Points, in no order, along strands that fork, close into loops and pass close to each other.
In the rows, zero is written as 128.
Two points are linked if the straight distance between their rows is under 138. Some points are linked to none.
z869: [112 142 107  63 147 176 110 171 116 129 159  81 120 148 157 105 128 105
 122 142 169 167 167 156  86 160 141 156 125 113 125 111 130  69 133 133
  76 163 144 116  99  96 155 118 137]
z592: [165 123 206 170 112 121 176  63 134 126  99 146 129 103 127 154 196 141
  80 113 120  86 122 141 130 157 153 118 105 119 177 148 121 110  97 115
 153 114 136 128 175 110  74 139  79]
z768: [130 146 133 132 112 110 111 120 167 125  46 150 157  98 145 135  90 130
 191 117 116 132 125 161 156  91  70 171 137  86 135 147 152 180 132 144
 153 170 148 130 110 110  81 161 135]
z237: [147 135 140 138 136 149 179  77 112 117  81 133 130 157 154 141 159 120
 142 126 127 104 118 175 130 182 128 150 102  51 169 180 115 129 134 176
 139 121 121 144 154  91  54 122  99]
z169: [ 87 128 100 101 139 132  50 177 143 137 175  92 122  82 121 116  96 113
  98 139 137 125 113  72 122  80  96 139 144 197  77  72 120 135 154 105
 102 137 135 129  69 119 190 140 151]
z785: [167 121  69 105 131 142 135 171  86 153 166 146 112 136  84 139 106 124
  78 121 122 158 165 105 108 136 148  66 134 169 133 136 112  67 141 108
 137 132 126 126 112 143 134 121  89]
z584: [152 123 122 109 128 148 140 149 136 147 134 165 144 108 144 106 130 132
  83 116 137 179 178 161  74 132 134 106 180 105 143 168 112  57  98 117
 104 143 144 115  97 166 159 138  98]
z511: [133  87  59 112 170 156 110 202  77 112 176 157 116 139 131  72 100 120
 162 121 116 186 150 123 121 146 111 131 130 156 105 156 128 143 180 125
 107 130 144  86  94 111 150 127 157]
z694: [128 103 189 140 180 149 130 102 151 133 126 130 151  85 120  97 138 167
  47 142 147  90 120 171  51 137  94 161 189 106 204 131  58 120  87 147
 135  87 141 146 128 143  93 138  87]
z447: [121 105 152 164 176 119 109 108 138 125 112 134 125  86  99 119 134 146
  84 137 123  58  87 117 119 123  96 150 154 151 173 115  98 166 145 137
 162  76 131 161 120 105  72 132 108]
z703: [120 153  61  96 146 108 109 145 121 130 147  37 108 179 107 182  91  70
 187 176 191 107 113 125 174 171 117 102  91  98 111  85 137 118 164 208
 168 116 124 181 143  59 101  90 137]
z173: [135 143  40  86 174 117  99 156  91 149 124  85 105 155  74 137  43 109
 127 175 143 112 110 137 124 132  91 119 144  87 127 102  98 112 177 193
 169 110 102 198 137  98  77 106 114]
z352: [158 154 152 142  82 125 167  94 119 126 138 137 123 159 122 179 206 128
  84 109 129 120 136 107 153 159 195 101  59 154 136 135 158  86 111  86
 131 158 125 107 173 127 125 114  91]
z297: [ 95 146 151 120 135 119 105 142 143  80 174  80 122 138 140 136 206 141
 114 107 172 134  99  92 144 143 123 205  82 193 110 104 159 147 115  92
  94 145 144  53 135  94 197 146 155]
z422: [159 162 131 135 109 100 131 121 160 138  39 175 159  94 117 144  78 154
 154 110  93 127 121 166 137  89  77 143 167  64 143 152 134 168 114 146
 165 161 131 154 116 142  76 153 123]
z604: [126 119 105 144  92 108 138 118 123 143 142 185 132 129 107 124  78 146
 168 101  65 160 136  84 149  72 148  63 152 169  85 133 148 146 120  98
 133 113 109 113 120 203 170 150 149]
z109: [122  96 194 163 144 127 140  97 126 119 161 122 117 119 119  99 184 161
  70 136 117 101 105 119 108 138 162 124 144 163 145 100  93 106  98 105
 122  69 127 109 150 179 149 124 118]
z357: [ 72 148 123  96 122 115  57 162 158 135 175  65 126 109 133 136 108  99
 136 135 165 119 108  76 141  85 113 149 123 192  62  54 155 148 133 112
  96 145 139 123 101 111 210 130 173]
z347: [168 136 170 160 100 129 164  94 139 118  87 166 153 103 140 162 183 130
 115  89 115 117 140 139 155 149 129 129  81 127 159 169 147 127 114 112
 149 161 158 109 148  96  72 153  81]
z930: [100 132 144 100 150 139 118 159 113  86 198  67 102 151 141 102 203 151
  93 122 169 158 112 114 107 162 157 197 117 173 118 105 132 113 119  98
  76 123 137  49 128 114 207 126 158]
z946: [116 108 148 168 109 111 150  85 120 122 128 164 126 143 146 121 142 117
 209 117  86 130 118 109 179 116 141 111 103 144  88 146 169 191 140 114
 120 116 118 102 164 138 141 136 168]
z165: [135 149  82 113  94 144 163 130  91 122 112 120 122 196 170 156 126  89
 183 127 129 158 144 142 166 166 162 108  71  89 109 174 147 121 148 147
 102 161 111 126 132 121 111  95 135]
z848: [115 131 117 104 117 162 173 102 100 123 102 109 121 195 183 112 118 114
 161 156 134 148 135 195 108 178 168 130 133  28 137 167  80 105 115 186
  82 113  88 147 145 168 104  82 123]
z454: [104 142  76  98 108 102  93 152 140 147 131  98 122 130 120 150  34  93
 196 150 134 138 131  95 163  76 103  99 121 130  76  92 161 151 156 142
 142 151 117 157 113 121 156 135 164]
z345: [137 150  90 146 124  89 108 131 146 133  48 161 138 117 127 137  67 131
 220 120  87 132 101 142 175  89  60 151 143  73 105 148 170 205 155 159
 167 146 128 144 119 115  92 152 165]
z572: [163 132  83 131 176 128 141 135  98 136  93 160 126 142  80 124  99 136
 116 133 100 112 109 153 110 137  86 128 152  76 154 147 102 146 157 167
 177 108 115 168 140 117  58 124 106]
z113: [155 140 167 144  69 123 164  88 148 126  81 174 152 116 157 148 146 127
 145 110 117 136 145 149 147 121 146 116 111  92 138 169 146 128 100 107
 133 170 131 117 132 145 113 147 109]
z950: [151 114  78 137 125 136 201 128  47 138 130 173 111 179  82 107  87 151
 128 126  61 161 135 140 113 153 172  60 164 114 106 153  76 114 153 172
 158  42  83 153 156 190  98  88 124]
z726: [169 125 122 139 128 145 189  98  77 128 127 131 116 165 116 151 173 112
 101 122 119 109 135 123 133 185 174  94  82 122 154 158 122  99 148 135
 147 117 118 141 171 103  70 106  91]
z748: [109 100 185 161 120 132 158  80 126 112 128 125 117 142 159  93 159 132
 163 139 121 116 119 155 124 150 158 143 126  97 135 132 122 145 119 129
 111  97 121 114 156 147 133 119 152]
z368: [116 128 186 158  96 124 160  62 138 112 100 110 115 155 165 130 162 118
 183 141 130 100 113 161 151 155 162 139 103  68 140 145 138 145 110 143
 124 122 112 137 164 118 103 112 139]
z292: [ 96 123 128 153 149  93  98 106 139 117 150  72 110 159 114 164 125  87
 190 153 162  88  93  92 185 135 119 119  92 161 111  84 167 183 139 149
 154  86 134 146 150  82 143 100 170]
z308: [115 118 124 177 157  91  98 104 142 125  89 137 114 100 105 143 105 116
 152 126 110  73  77  90 177  96  79 136 132 162 131 119 152 213 165 132
 173  89 137 154 124  87  85 133 138]
z926: [107 125 193 134 164 132  98  86 174 133  93  99 145  74 121 116 115 154
  73 156 157  63 103 163  77 116  91 179 181 100 193  99  74 140 103 151
 140 100 132 175 117 123  75 135 103]
z903: [ 99 126 150 143 174 119  80  97 151 135 112  74 121 100 103 139 122 127
  84 159 168  42  86 113 121 128  92 162 144 143 184  90  96 149 145 152
 162  82 128 194 111  75  71 123 112]
z960: [126 175 169 133  52  98 136  80 155 137 118 102 123 157 115 195 160 102
 135 131 149  93 136 111 163 106 192  99  74 128 119 105 164 104  87 103
 142 182 100 152 165 135 127 114 116]
z750: [160 103 129 165 144 132 166 120 103 122 136 172 121 120 116 132 170 132
 120 105  91 114 127  96 153 148 131 104  90 163 131 155 145 146 157 109
 149 113 134 107 159 101  96 138 111]
z148: [158 114  65 127 161 119 115 179 109 138 124 173 131 112  77 120  68 146
 108 121 100 123 124 108 111 100  80 110 156 143 136 130 113 150 160 127
 164 123 120 152 100 121  99 135 114]
z735: [162 139  23  91 151 125 110 190  91 143 126 147 126 137  82 137  39 121
 122 124 118 145 136 118 114 112  80 106 127 123 126 130 119 114 170 141
 164 159 120 158  99  90  89 134 105]
z728: [100 120 162 106 149 154 121 135 117 104 180  70 110 146 154  77 173 153
 110 141 160 149 127 153  85 166 167 178 142 134 135 103 105 102 107 119
  75 105 129  87 127 138 185 116 163]
z520: [114 133 192 131 134 128  97  97 177 124  80 102 150  82 141 134 130 137
 114 140 159  87 122 159 116 119  95 180 136 105 180 116 111 134 104 135
 136 145 145 151 115 107  79 156 108]
z738: [ 96 127 139 123 118 114 109 112 151 117 105  88 132 143 165 121  94 100
 223 164 158 131 122 147 157 125 106 151 128  77 105 114 146 167 135 167
 127 128 121 144 129 115 144 124 180]
z883: [173 136 118 139 108 154 187 120  85 125 149 154 124 168 140 159 203 124
  81 101 119 139 152 119 143 194 183  96  56 152 139 162 149  85 137  99
 115 144 134  99 162 111 113 106  89]
z13: [ 98 166 192 127  66  99 100  90 188 122 136 115 130 127 142 165 177 126
 134 118 143 116 120 112 155  81 160 144  99 158 100  96 171 123  72  80
 103 184 118 100 153 154 179 139 141]
z583: [153  93 129 128 172 161 149 158 120 131 152 175 144 111 128  79 136 146
  74 116 128 166 159 170  69 148 117 124 182 112 164 176  87  93 110 131
 119 109 147 108 114 157 142 130 100]
z717: [110 114 158 132 148 136 125 112 114 132 163  78 106 149 108 120 158 141
  91 156 145 100 120 117 111 145 169 128 126 156 151  84 104  98 120 119
 124  92 115 140 149 146 131 104 129]
z463: [113 168 115  89 109 147 123 156 139 119 154  87 126 160 153 148 181 112
 107 118 173 159 157 129 127 154 162 159  74 146 126 108 168  68 116 106
  93 196 140  88 119  90 160 120 122]
z697: [110 142 104 115 105 141 137 138 108 116 147  93 121 195 168 140 144  95
 187 135 160 157 143 138 163 172 152 134  66 124 105 138 164 132 141 135
 101 150 128 106 137 103 146  88 158]
z402: [ 93 167 103  68 114 139  99 186 136 130 168  58 122 150 148 139 137  89
 133 129 181 161 155 115 122 133 150 153  94 156  79  76 177  86 127 121
  90 187 147  99 112  80 189 118 152]
z286: [125 121  67 102 135 155 110 189 103 119 165 147 122 142 159  92 105 106
 184 114 120 202 160 128 132 137 132 126 115 153  83 156 160 132 164 113
  81 170 145  72  86 121 175 135 171]
z620: [ 76 153 120  80 131 131  81 186 142 122 180  40 123 133 147 121 124  99
 145 140 192 148 129 106 124 127 129 168 117 163  68  54 163 128 123 130
  89 148 149 108 115  88 212 122 175]
z565: [107  99 183 169 176 141 129 108 112  99 162  85 110 124 136  98 204 149
 122 125 140  94  88 118 133 178 123 181  92 163 149 121 133 170 130 115
 118  70 147  95 155  76 134 139 159]
z202: [123 100 157 131 161 145 113 144 151 117 112 153 153  81 144  81 112 150
 123 131 133 132 124 163  88 116  84 175 180 108 158 136  99 154 120 136
 120 120 145 119 101 143 122 152 139]
z723: [134 132 102  90 130 169 135 155 104 130 153 123 124 161 157 109 140 118
 121 128 146 175 167 157 101 166 162 129 124 120 134 145 124  78 135 121
  87 157 136 108 107 130 144 110 127]
z119: [114 113 205 163  99 115 135  80 154 111 133 137 126 120 158 104 177 147
 142 124 114 119 114 137 133 122 162 141 125 130 120 122 135 142  91  97
 103 122 131  92 155 169 160 138 144]
z957: [126 155 126  93 125 141 113 150 129 131 159  76 117 144 114 162 169 119
  70 136 174 125 141 109 119 146 155 137  88 161 147  87 138  56 117 104
 115 178 136 123 127  97 137 120 102]
z72: [111 128 140 136 138 130 103 142 128  98 172 126 121 134 143 120 185 131
 137 106 135 143 112  93 154 134 126 166  93 189  96 124 160 151 133  82
  95 152 150  61 134 123 186 147 159]
z791: [120 137 115  85 140 142  80 152 159 159 119 114 145  73 108 137  80 127
  48 149 150  98 137 119  83  88  90 134 169 140 144  80  96  90 128 127
 136 148 131 188  81 117 114 143  85]
z945: [182 110 109 157 131 134 215 149 112 133 106 229 163 128 139  99 127 148
 112  85  71 171 150 165 110 140 106 102 162  75 137 210 109 150 129 146
 140 100 132 120 146 148 107 118 110]
z177: [137 151  91  92  92 128 120 152 126 151 153 135 116 133 117 148 104 117
 121 118 114 173 168 103 126 104 171  74 131 160  92 117 154  71 122  94
 104 170 124 116 101 164 176 133 127]
z136: [ 84 121 139 110 115 124  92 136 149 120 141  82 133 140 178  94  96  98
 225 155 159 160 136 139 141 111 127 157 136 111  70 101 156 173 128 143
  92 135 132 113 119 132 199 126 206]
z494: [129  94 106 119 147 153 169 141  96 128 132 167 123 160 142  59  94 144
 151 133 100 179 148 185  79 144 142 119 191  75 127 157  80 124 138 164
 109  81 110 121 119 192 130  99 140]
z639: [143 123 220 172 129 123 161  71 143 110 135 125 119 105 138 147 242 158
  72 109 117  79 102 122 134 169 148 145  83 151 168 127 133 121  96  99
 128 105 148  87 181  99 104 138  99]
z102: [ 83  96 160 141 179 131 105 113 107 127 178  41  97 151 102  94 143 143
 108 173 158  85  98 121 107 156 149 147 142 160 153  69  87 131 129 142
 124  39 109 149 146 127 135  91 156]
z904: [138 111 160 150 107 115 137 138 172 125  90 201 165  70 154  97 104 160
 153  99  94 159 138 153 119  79  97 131 188 103 132 162 132 167 100 112
 125 143 147 101 105 181 147 161 145]
z30: [108 118  81 106 136 121  73 175 138 145 145 137 131  81 110 117  52 126
 122 133 113 127 125  88 122  67  91 114 161 171  97  92 121 148 156 112
 131 132 120 144  72 135 157 143 144]
z75: [108 145 129 132 120 102 110  87 160 116  74  84 118 148 141 155 108  98
 220 163 154 105  91 154 180 140 108 151 119  44 124 124 155 166 130 202
 158 112 116 169 146  93 106 118 155]
z339: [172 120 113 144 115 142 175 143  98 129 160 191 125 139 135 138 195 140
  83  84 101 166 154 107 145 159 153  80  92 168 114 176 148  97 133  86
 118 142 148  77 143 141 145 132  96]
z415: [133 122 130 141 121 117 116 123 137 136 114 145 133 104 111 141 104 130
 134 129 118 110 122 101 142  94 119 112 132 149 135 123 135 141 133 109
 147 140 124 140 119 138 117 144 123]
z829: [ 85 120 160 131 113 117  95 112 149 124 147  96 126 133 147 100 116 120
 185 146 136 130 120 119 139  91 146 138 135 145  86  89 143 157 113 121
 100 121 116 118 135 166 187 127 187]
z382: [134 140 141 126  85 117 133 115 134 143 145 133 121 146 118 145 146 131
 105 127 124 145 149 116 130 111 188  86 124 152 110 113 137  77  99  91
 119 144 115 117 135 184 165 119 117]
z577: [161 125 118 134 127 126 133 164 120 127 163 186 125 114 117 146 179 141
  73  89 108 171 154  86 135 127 120  89 121 184 113 168 142  84 122  69
 120 153 157  71 108 156 176 151  96]
z186: [106 129 196 159 128 119 106  92 164 112 107 104 132  96 141 141 165 135
 132 130 144  87 105 126 145 130 119 168 104 140 157 120 142 150 110 110
 130 135 149 122 133  99 107 152 129]
z619: [152 111 136 165 137 107 160 143 147 132  88 207 160  95 119  91  88 169
 146 108  65 141 122 156 114  81  81 129 203  86 136 154 117 186 117 132
 152  97 133 135 123 178 115 140 144]
z94: [125 169 100  95  70 132 151 104 125 131  70  99 128 177 165 165 100  94
 188 154 138 132 127 170 155 145 165 119 108  12 113 159 124 106 115 191
 121 163  76 178 143 144 104 100 125]
z798: [176 138 153 171 121  97 168 129 155 136  56 210 165  79 105 126 103 168
 129  87  59 127 115 154 131  89  71 123 188  86 145 164 126 195 107 132
 171 113 143 144 137 150  84 140 125]
z857: [199 147 126 151 111 115 176 133 131 140  67 196 175  92  93 167 133 143
  72  73  99 131 146 137 136 126  89 101 127 119 165 198 129 128 116 122
 188 145 152 141 147 101  66 151  67]
z664: [130 135 164 158 118 128 158  65 137 110  66 117 120 142 160 149 164 110
 181 121 124  96 103 163 164 166 119 159  89  63 156 166 150 155 132 171
 146 121 141 136 157  69  62 130 117]
z60: [129 161 140 116  73 113 136  95 140 140 109  87 122 161 125 181 127  93
 163 147 157 107 137 124 160 118 170 107  83 101 122 117 153 104 114 138
 146 172 103 164 148 117 111 114 124]
z631: [154 108  73 117 154 139 107 188 107 142 157 167 129 102  83 122  92 140
  70 120 117 143 146  99 104 109 106  94 152 173 138 134 107  99 141 105
 143 131 134 134  87 133 133 133  97]
z712: [140 158 121 101  55 113 130 127 158 151 122 162 143 119 147 141 103 127
 140 104 112 186 181 127 120  87 173  72 153 120  90 146 161  73  84  91
  95 178 123 113  94 188 190 150 127]
z998: [108 108 116 110 158 185 172 121  72 114 149 103 111 196 182  85 140 129
 142 148 139 155 138 193  88 209 159 145 130  66 156 165  81 112 132 169
  70  93 115 120 144 135 110  80 135]
z952: [108 114  72 100 169 114  84 158 111 155 133 103 114 119  81 101  31 135
 104 171 119 102 114 120  91  83  94 124 193 123 116  70  74 132 161 162
 151  75  98 198 101 146 112 105 133]
z714: [145 133 126 105  94 138 138 139 150 140 120 167 143 111 162 112 114 128
 133 113 122 181 175 157  98 113 150 104 161  97 117 158 138  83  97 109
  94 165 136 107  92 176 169 143 127]
z154: [106 135  58  82 119 115  86 185 135 154 137 113 120 105 110 129  11 109
 154 139 119 142 139  91 123  65  96 101 150 141  78  83 144 133 164 129
 133 152 120 163  87 123 152 138 147]
z965: [153 132 137 111 134 154 126 129 140 140 118 144 146 106 133 137 136 133
  76 125 154 139 159 153  93 138 119 132 136 114 174 143 109  73 106 119
 130 165 145 133 114 124 114 148  82]
z212: [116 144  75 106 108 139 112 168 117 122 158 124 129 172 165 131 123  91
 193 112 142 184 155 120 164 139 137 130  72 154  81 139 187 133 156 110
  93 188 144  84 110 100 171 124 168]
z132: [137 135 157 118 134 148 114 125 159 125  92 131 159  94 143 133 140 136
 107 120 152 130 147 165 108 133  95 170 120 111 177 141 119 107 112 129
 132 172 162 127 107 100  84 163  95]
z918: [124 125 126 153  76 104 155  89 124 137 135 180 129 151 128 141 116 129
 196  96  69 147 133  97 174  86 165  76 112 155  79 148 165 167 125  95
 125 131 106 107 157 181 159 143 157]
z769: [115 106 105 141 122 133 174 111  71 135 136 134  97 185 108 102 102 134
 168 146  87 149 129 136 130 145 179  81 146 124  99 129  92 122 152 163
 136  60  91 143 156 188 115  84 149]
z224: [140 130 170 145  59 114 148 101 170 126  84 192 157  95 174 121 119 139
 173 103  99 158 146 162 139  92 137 116 148  86 117 169 149 149  83 104
 115 170 134 102 121 178 145 156 132]
z188: [195 133 115 150 147 130 189 140 116 132  88 209 164 111 101 130 131 151
  87  89  88 137 140 159 108 138  83 115 155  89 162 196 110 146 129 145
 176 115 145 144 150 114  68 132  85]
z213: [123 119 222 181 121 114 138  64 156 110 118 127 122  92 143 137 211 145
 121 105 109  77  91 121 157 141 134 152  91 156 150 129 150 161 106 101
 129 116 149  95 168  95 102 145 121]
z590: [117  90 104 143 150 135 127 152  96 123 155 148 116 135 124  91 116 129
 165 133 106 148 130 112 136 127 126 118 128 159 108 137 131 160 166 121
 123 108 127 101 126 142 147 127 158]
z137: [134 115 108 112 133 130 143 145 131 140 106 171 144 129 124  68  56 155
 153 135  94 171 147 174  76  89 111 122 220  63 121 133  91 131 113 160
 128  98 107 144 104 201 141 122 150]
z530: [105 102 102  93 166 139 101 158 113 142 137 109 119 121 112  74  56 133
 127 163 125 139 140 144  72  99 115 131 195 115 122  90  81 114 144 157
 122  87 108 156 103 162 136 115 146]
z770: [ 85 114 149 164 143  92  85  94 156 107 128 101 125 130 137 137 109  96
 220 149 147  97  89 105 185 109 104 140 118 155  97 100 173 221 138 145
 139  88 142 136 142 101 161 125 188]
z366: [ 88 103 136 150 185 123  88 134 108 120 189  51  97 138  95 114 150 133
  93 159 163  74  87  87 130 158 130 144 120 196 139  72 105 151 151 128
 130  54 125 144 134  95 144  96 154]
z111: [145 124 126 112 122 125 136 132 147 148  94 160 148 104 124 108  73 148
 121 134 114 143 153 158  85  90 113 117 196  81 144 127 101 113 104 142
 140 126 112 151 110 179 133 135 119]
z121: [148 125  92 106 149 138  86 175 144 154 145 153 145  66  89 142 102 140
  29 118 140 117 141 100  95  98  79 113 155 174 149 117  92  84 128 109
 144 144 143 154  69 113 125 145  71]
z605: [ 87 139 184 101 107 135 118 118 151 102 162  70 115 148 168  80 177 146
 125 138 166 150 133 156  89 134 189 174 150 119 112  89 122  96  78 114
  63 126 119  83 136 158 204 115 166]
z168: [127 126 155 143 108 115 102 126 170 140 121 162 145  65 123 139 126 151
  94 118 114 123 128  96 130  76 109 113 155 168 121 124 124 123 103  85
 126 144 138 120  96 176 161 160 118]
z700: [125 139  49 109 168  91  91 143  99 156 112  93  96 143  60 136  33 120
 129 172 116  95  91 119 130 102 100 108 171  96 115  83  94 140 169 187
 177  79  84 213 133 127  88 108 138]
z328: [116 123 135 144  94 106 108 123 160 141 140 179 146  87 121 131 102 153
 134 101  85 146 130  84 140  54 125  84 163 174  89 129 139 133  98  83
 119 131 126 105  99 207 190 164 139]
z879: [ 94 157 147  52 130 162 101 165 146 126 160  51 123 124 152 110 152 120
  92 142 178 151 153 148  66 140 153 176 143 115 113  75 137  62 101 116
  67 164 146 116 103 104 188 128 132]
z780: [ 96 113 114 138 171 129  67 160 114 116 201  82 108 117 100 120 151 132
  85 140 149  97  93  67 141 133 109 148 111 220 114  85 113 148 161 103
 117 100 136 118 105 104 162 120 148]
z14: [ 88 133 134 136 153 104  70 116 157 139 134  51 118 116 107 154 106 101
 112 167 180  54  90  94 147 116 104 138 121 159 138  61 121 152 146 148
 155  94 125 193 112  77 113 111 140]
z751: [188 157 113 129 101 125 148 140 141 150  74 179 169  92  98 175 114 136
  65  88 133 143 164 137 118 120  95 103 132 120 173 178 122  86 101 117
 173 180 151 150 114 116  89 156  61]
z301: [125 135  89 130 104 107 132 128 129 126  79 157 134 140 148 123  68 124
 232 129  98 155 123 142 164 103  93 135 138  71  94 161 159 184 156 156
 139 149 109 131 121 142 127 140 171]
z333: [159 124 120 133 125 157 196 101  87 126 107 156 133 166 149 132 150 122
 116 122 115 133 141 164 114 181 158 110 113  76 154 182 105 112 131 152
 125 120 113 135 154 131  80 107  91]
z6: [136 109  87 123 132 156 161 156 102 117 109 178 138 154 180  92 108 120
 188 117 102 180 147 169 126 155 117 138 129  75 118 196 130 156 155 146
  99 141 124 101 107 139 119 123 147]
z895: [104 139 148 122 115 125  72 142 174 123 110 119 150  79 148 135 119 120
 146 127 145 126 125 110 147  87  86 166 116 162 116 111 149 151 125 111
 119 180 158 121  91 104 140 169 147]
z898: [146  92 157 143 187 160 145 133 127 132 148 151 146  98 116  93 154 159
  44 127 139 123 136 159  63 159 101 142 174 121 193 156  71 102 101 133
 132  94 148 124 131 136 109 134  76]
z385: [135 136 113  84 143 139 102 158 159 157  99 143 155  73 122 115  59 137
  82 138 131 134 153 149  65  81  84 134 200  96 141 110 102 103 114 142
 129 143 131 167  83 146 126 146 101]
z983: [111 164 129 116  75 105 129  90 150 131  92  68 118 173 146 177 113  82
 212 163 158 108 119 143 177 129 155 114  96  49 105 123 148 133 116 187
 145 144  93 175 150 119 115  99 144]
z677: [123 107 123 118 149 176 157 144  87 112 157 133 125 166 180  82 159 128
 143 123 134 167 148 166 106 195 151 154 111 106 141 163 119 123 143 131
  80 123 135  90 123 119 136 108 144]
z544: [112 112 103 112 175 148  80 185 101 108 186  92 116 126 123  96 137 122
 112 132 155 143 123 102 119 142 108 164 115 186 115 105 123 125 155 112
 103 133 148  97 100  92 169 136 154]
z395: [153 100 103 147 121 144 196 153 109 118 110 220 148 134 166  89 117 140
 172  96  70 183 148 157 126 136 119 111 148  85 115 197 131 169 143 136
 115 119 131  93 120 162 128 127 143]
z993: [119  97 107 116 147 141 120 149 101 133 147 126 112 138 116  95  93 131
 140 148 121 142 141 133 110 127 138 119 157 131 127 115 104 123 151 138
 125 105 116 136 120 156 130 115 143]
z837: [164 161 102 106 104 128 107 146 144 151 101 142 152  90  94 190 113 121
  53 114 149 119 156 107 123 106 105 104 105 159 161 123 125  66 116 106
 161 195 147 165  97  94  93 161  59]
z418: [103 149  91 117 117  81  89 126 147 151 116  77 115 128 100 171  46  91
 172 165 142  93 107  82 173  79 110  97 127 133  92  75 146 157 153 155
 166 121 102 189 129 114 126 120 151]
z746: [ 91 114 148 158 118  98 104  98 140 127 141 121 126 138 131 128 121 110
 202 133 121 113 104  99 175  95 130 122 114 167  89 111 164 189 133 115
 124 114 122 123 151 146 168 134 181]
z913: [140 113 135 147 148 136 121 133 116 120 146 134 123 123 111 134 160 133
 107 125 125 109 124  99 137 142 127 126 100 172 149 127 131 128 145 107
 140 130 138 117 133 111 112 138 115]
z666: [120 160 178 154  73 104 156  69 144 121 133 113 114 167 131 182 208 114
 135 110 137  93 117 108 175 140 194 122  52 150 124 120 182 126  99  94
 129 158 117 109 191 112 127 111 116]
z459: [ 93 127 124 122 148 108  93 133 129 138 161  51 107 151 111 145 108  97
 153 166 172  92 116  97 150 126 135 117 113 158 114  65 135 139 139 149
 140 101 118 158 140 107 141  97 162]
z331: [124  98 166 169 162 138 158  92 110 104 137 117 110 138 146 111 197 135
 146 118 119 100 104 127 144 184 129 153  85 136 148 145 145 167 150 131
 129  84 143 102 167  66 100 127 144]
z334: [126 161 164 136  74 100 113  99 166 128 137 146 132 114 121 185 178 131
 106 103 124 118 122  88 166  88 147 116  90 181 111 117 171 113  88  65
 119 186 135 100 145 155 165 150 112]
z404: [157 140  55 113 100 144 176 143  68 132 114 150 117 185 132 154 106 106
 154 118 106 159 149 130 154 163 161  81  92  98 117 178 132 114 163 142
 129 144 105 137 132 133  97 103 116]
z344: [173 116  61 111 130 145 166 155  65 139 143 157 117 159  93 141 111 123
 107 116 109 152 155 119 122 160 151  72 115 134 135 165 113  93 161 123
 149 125 113 138 133 127 100 110  91]
z626: [155 141   9  88 173 133 111 176  74 140 122 119 116 164  82 128  50 110
 133 147 132 137 124 143 119 146  81 123 126  90 125 136 105 112 186 183
 165 138 113 171 123  80  73 116 105]
z524: [141  96 151 177 128 126 174 100 114 119 136 183 125 119 140 112 169 137
 157 104  73 128 122 108 155 131 141 103 111 154 104 155 147 171 145 117
 127 102 128  89 165 134 120 139 141]
z87: [143 162 124 115 112 117  98 128 165 142  69 122 156  83 106 179  99 119
  84 128 150  91 131 123 130  99  89 144 113 139 167 110 121 107 123 129
 165 178 144 179  99  84  58 160  73]
z880: [173  99 120 164 160 141 196 100  77 119 123 164 113 144 123 127 178 124
 122 104  85 110 125 115 140 179 138 105  95 124 141 169 127 143 169 156
 154  85 115 125 177  74  61 111 110]
z53: [161 155 154 147  87 108 139  99 138 138 131 140 129 122  96 196 184 133
  61 112 130 105 128  80 155 121 166  90  81 179 135 123 152  83  98  71
 147 165 131 123 155 140 131 139  79]
z624: [124 121 198 151 104 129 144 105 144  92 149 160 128 118 179 106 209 153
 122 101 113 150 119 136 130 141 150 157 114 143 108 147 144 139  99  84
  81 141 152  45 146 159 185 149 143]
z505: [156 110  74 121 134 141 184 148  76 141 124 182 128 164 111 100  88 144
 127 121  84 168 149 163  93 143 139  89 174  85 126 169  85 119 145 161
 137  86 101 138 132 182 112 100 118]
z466: [117 148 101 130 132  82 102 103 144 134  92  77 108 149  98 180  85  85
 190 169 153  89  89 113 181 118 116 112 122  89 119  99 149 154 151 190
 179 106 110 194 145  97 104 115 146]
z858: [122  82 177 171 192 143 132 115 124 114 145 131 124  87 115  93 169 160
  76 129 121  76  95 123  99 152 105 158 148 153 177 128  87 159 134 128
 138  58 144 127 134 108  92 140 116]
z759: [153 114 116 140 153 140 116 162 115 119 157 157 125 103 101 142 173 141
  63 108 124 128 127  87 134 139 106 118  98 195 139 141 125 105 139  86
 136 144 158  94 112 114 126 148  90]
z424: [153 137 154 153 124 104 140  84 142 135  65 141 131 105  97 158 114 133
 109 136 117  80 110 136 127 104 123 126 148  97 166 130 118 138 117 139
 174 117 113 174 145 131  63 138  96]
z25: [146 120 164 144 118 125 141 113 127 133 153 143 122 124 116 134 185 151
  58 123 124 131 136 115 118 136 160 102 128 164 135 121 117  70  92  89
 123 119 133 105 141 178 162 127  99]
z705: [ 84 136 160 115 133 123 126 123 118 120 195  42  95 170 106 126 192 157
  75 148 171 106 108 116 110 148 198 150 126 182 136  59 114  82  97 114
 110  85 103  99 168 146 170  80 140]
z971: [ 78 156 170  86 106 129 104 137 158 118 164  41 118 138 147 124 168 125
 111 140 184 132 128 125 100 121 173 174 128 139 103  64 147  93  83 118
  84 147 121 101 136 128 196 112 154]
z201: [128  99 154 151 149 144 130 142 111  91 172 161 123 113 156  91 199 150
 128  97 107 159 116 107 135 146 123 155 113 174 102 153 140 163 133  90
  91 123 159  43 131 142 180 157 157]
z886: [131 161  92  97 143 119  80 146 158 156  88 117 144  84  94 161  61 124
  71 145 148  85 122 118 108  86  65 144 144 130 151  90 103 119 149 144
 169 153 129 200  87  83  67 146  84]
z147: [131 156 126 102  73 138 168  85 123 129  67 128 134 169 173 138 105 112
 167 150 126 137 131 195 119 146 171 119 134   4 131 170  97 100  97 182
 107 143  79 168 145 172 100 101 113]
z648: [102  90 188 164 184 144 104 120 128  98 163  98 122  88 128  84 180 165
  89 130 137  82  80 112 106 151 101 184 136 170 158 113  90 174 129 112
 113  68 147 106 118 113 138 148 147]

A tip is a point with one link. Name the tips that can be reached along the links from each point below, in the order of the rows.
z605: z13, z957, z331
z926: z301, z544, z705
z886: z769, z6

A piece is two or more points that can be reached from each other along the links. Count, over all rows, the pieces, the separate loops (a circle has one, a figure eight two, a Y none), the forks (points with three links) and the tips (points with one).
pieces: 3
loops: 6
forks: 14
tips: 8

A fork is a point with three links, a tip a point with one. Leave the first point through the second and follow the links. Name the first fork or tip that comes.
z879 / z869: z983
z331 / z565: z746
z347 / z113: z301
z677 / z723: z726
z700 / z952: z631
z770 / z292: z331
z6 / z395: z791

Name the points in between on the shortest way along the links from the first point to the second, in order.
z728 / z154: z605 > z971 > z879 > z869 > z723 > z677 > z998 > z848 > z147 > z94 > z983 > z75 > z466 > z418 > z454
z177 / z639: z712 > z714 > z584 > z965 > z132 > z520 > z186 > z213
z224 / z544: z113 > z347 > z592 > z639 > z213 > z186 > z520 > z132 > z965 > z584 > z714 > z712 > z177 > z382 > z25 > z109 > z717 > z102 > z366 > z780
z746 / z748: z946 > z524 > z750 > z880 > z726 > z333 > z237 > z664 > z368
